Points on a hilly landscape, in no order, each with its height.
A ball rolls from a point to whichever of its 3 nearest points has the largest drop for the distance, and stops where none of them is lower. Distance is the straight distance between rows; heights are no part of it.
dipu: [  0  -5  21 -31  13  40 -40 -19]  h=222
mam: [  0   1 -13   0  -3 -41   6   4]  h=362
zokeb: [  7 -17   1   2  25 -35 -15  -1]  h=579
Zaru: [  7  -1   7 -13  -7  28 -17 -12]  h=624
sek: [ -6  22 -17  16 -29   9  54  21]  h=405
bamod: [  9 -10   0  -2  10 -24 -15  -2]  h=245
losif: [  3  15 -13   4 -20 -11  15   5]  h=587
zar: [ -9 -31  22  34  51 -37 -29   1]  h=227
lomi: [  8 -14   3   3  22 -26 -13  -5]  h=444
gumos: [ -4  19   6  -1 -23  53  26   3]  h=554
Fenaz: [ -5 -31  26  24  55 -25 -30  -4]  h=320
tisa: [  6 -10  16 -20  12  19 -32 -13]  h=467
meruz: [  8 -20  18 -15  28  12 -38 -10]  h=627
loz: [ -1 -22   6  13  29 -45 -14  -4]  h=644
rupu: [ 10  -7   0  -5   2  -7 -11  -2]  h=491
ruz: [ -3  15   9 -15 -19  51   1  -6]  h=925
vaba: [-11  22 -26  12 -27 -15  38  17]  h=296
Vira: [ -6  18   1   3 -21  54  50  17]  h=451
rudal: [  7 -25   9   7  33 -31 -20  -4]  h=382
buv: [  6  -7  -5   0   5 -29  -4   2]  h=387
suv: [  8  13  -8   5 -20   5  14   2]  h=620
rok: [ -5 -13  30 -27  24  34 -47 -20]  h=125
baf: [ -3 -22  32 -18  36  19 -47 -17]  h=177
gavip: [  6  -2   8 -20  -1  31 -26 -17]  h=521
Leni: [ -4   4 -23   6  -6 -52  13   8]  h=402
ragif: [ -4  19 -19   5 -20 -23  21  10]  h=487
mida: [ -6  17  -4   9 -25  39  54  17]  h=406
lisi: [ -4  20 -14  12 -31  10  41  18]  h=179
tefa: [-16  14 -35  12 -18 -45  33  17]  h=469
Zuv: [ -6  -1 -20   3   4 -54   6   4]  h=418
Gog: [  8  13  -1  -2 -18  19   6  -3]  h=633
riguk: [ -1 -29  12  18  38 -38 -19  -3]  h=205
Zofid: [-15  17 -34  11 -24 -33  35  14]  h=411
Kuveb: [  1  15  -1   4 -24  33  19   1]  h=196
mefo: [  8   3  -7   1 -11  -7   1  -1]  h=427
nuluf: [  8  -9  12 -12  12  16 -24 -12]  h=523
saket: [  9 -16  11  -8  19  -5 -23 -10]  h=623
rol: [ 10  -5   5 -11   2   7 -19  -8]  h=622
fivad: [  1  19  -7   4 -26  23  25   8]  h=109
Viri: [ -4  14   2   1 -24  50  33   6]  h=422
Fil: [-21  21 -41  11 -27 -34  42  17]  h=465
Nem: [ -1 -11  -6   6  16 -49  -4   5]  h=819
sep: [  2 -31  29   3  48   3 -42 -12]  h=639
tas: [ -9  22 -21  17 -30  -3  50  21]  h=575
des: [  5  11  -1  -8 -20  31   5  -9]  h=675
pebe: [ -3  21 -20  12 -25 -11  33  12]  h=693
kag: [  6  -4  14 -24   8  29 -35 -16]  h=376
voneg: [  8 -14  11  -9  16   6 -28  -8]  h=580
gosa: [  3  10   4 -10 -16  33  -4 -11]  h=679
vila: [-18  22 -30  14 -27 -25  41  21]  h=199
varo: [  0   2  11 -23  -6  42 -21 -16]  h=625
liva: [ -2  19  -1   7 -26  40  39   9]  h=307
bak: [ -5 -24  17  22  41 -41 -21   0]  h=91
Bokoz: [  8   1 -12  -2  -2 -25  -1  -2]  h=178
Beg: [ -1  19  -7   9 -29  27  37   9]  h=200
gibas: [  6   0   9 -21  -5  36 -22 -13]  h=613
mip: [-23  26 -31  17 -30 -19  48  25]  h=448
sil: [ -4 -31  25  10  47  -7 -38  -8]  h=544
Tobe: [  1 -17  24 -21  23  28 -43 -16]  h=72
zape: [  1   4   9 -21 -13  44 -13 -14]  h=241
sozi: [  9   3  -2  -7 -11  11  -1  -7]  h=574
gov: [  3 -15   0   5  18 -41  -8   2]  h=789
Nida: [  2  13   6  -7 -22  46   4  -6]  h=803
Leter: [ -4  23  -9  11 -29  20  50  21]  h=343
gomi: [  0  10 -24   6 -17 -35  20  10]  h=368
Nuten: [  4 -12  -4   2  10 -39  -7   2]  h=595
kope: [  4  19 -12   8 -24  -2  26  11]  h=621
tar: [  5 -22  12  -1  29 -20 -22  -6]  h=480
Piv: [ -8 -21  32 -19  34  29 -50 -15]  h=157
rokot: [  2   5 -18   5 -10 -30   8   4]  h=313
zugi: [  5 -25  16   9  41 -18 -28  -6]  h=548
dov: [  8 -12   9  -9  12   5 -22  -8]  h=581

Call two points neighbours if one is among the 3 nearest of the other. Go from one point of each pair to the other, from neighbour to neighbour, staying as low as possible. Name the highest point that can't be avoided.
Bokoz, bamod => buv
vila, lisi => tas
lisi, fivad => Leter
Bokoz, bak => tar
zape, Tobe => gibas

For each start below, name the point where the ball stops.
tar => bak
mida => fivad
ragif => Bokoz
Viri => fivad
Zaru => Tobe
Nem => Bokoz
nuluf => Tobe
Gog => Bokoz
gibas => Tobe
gov => Bokoz
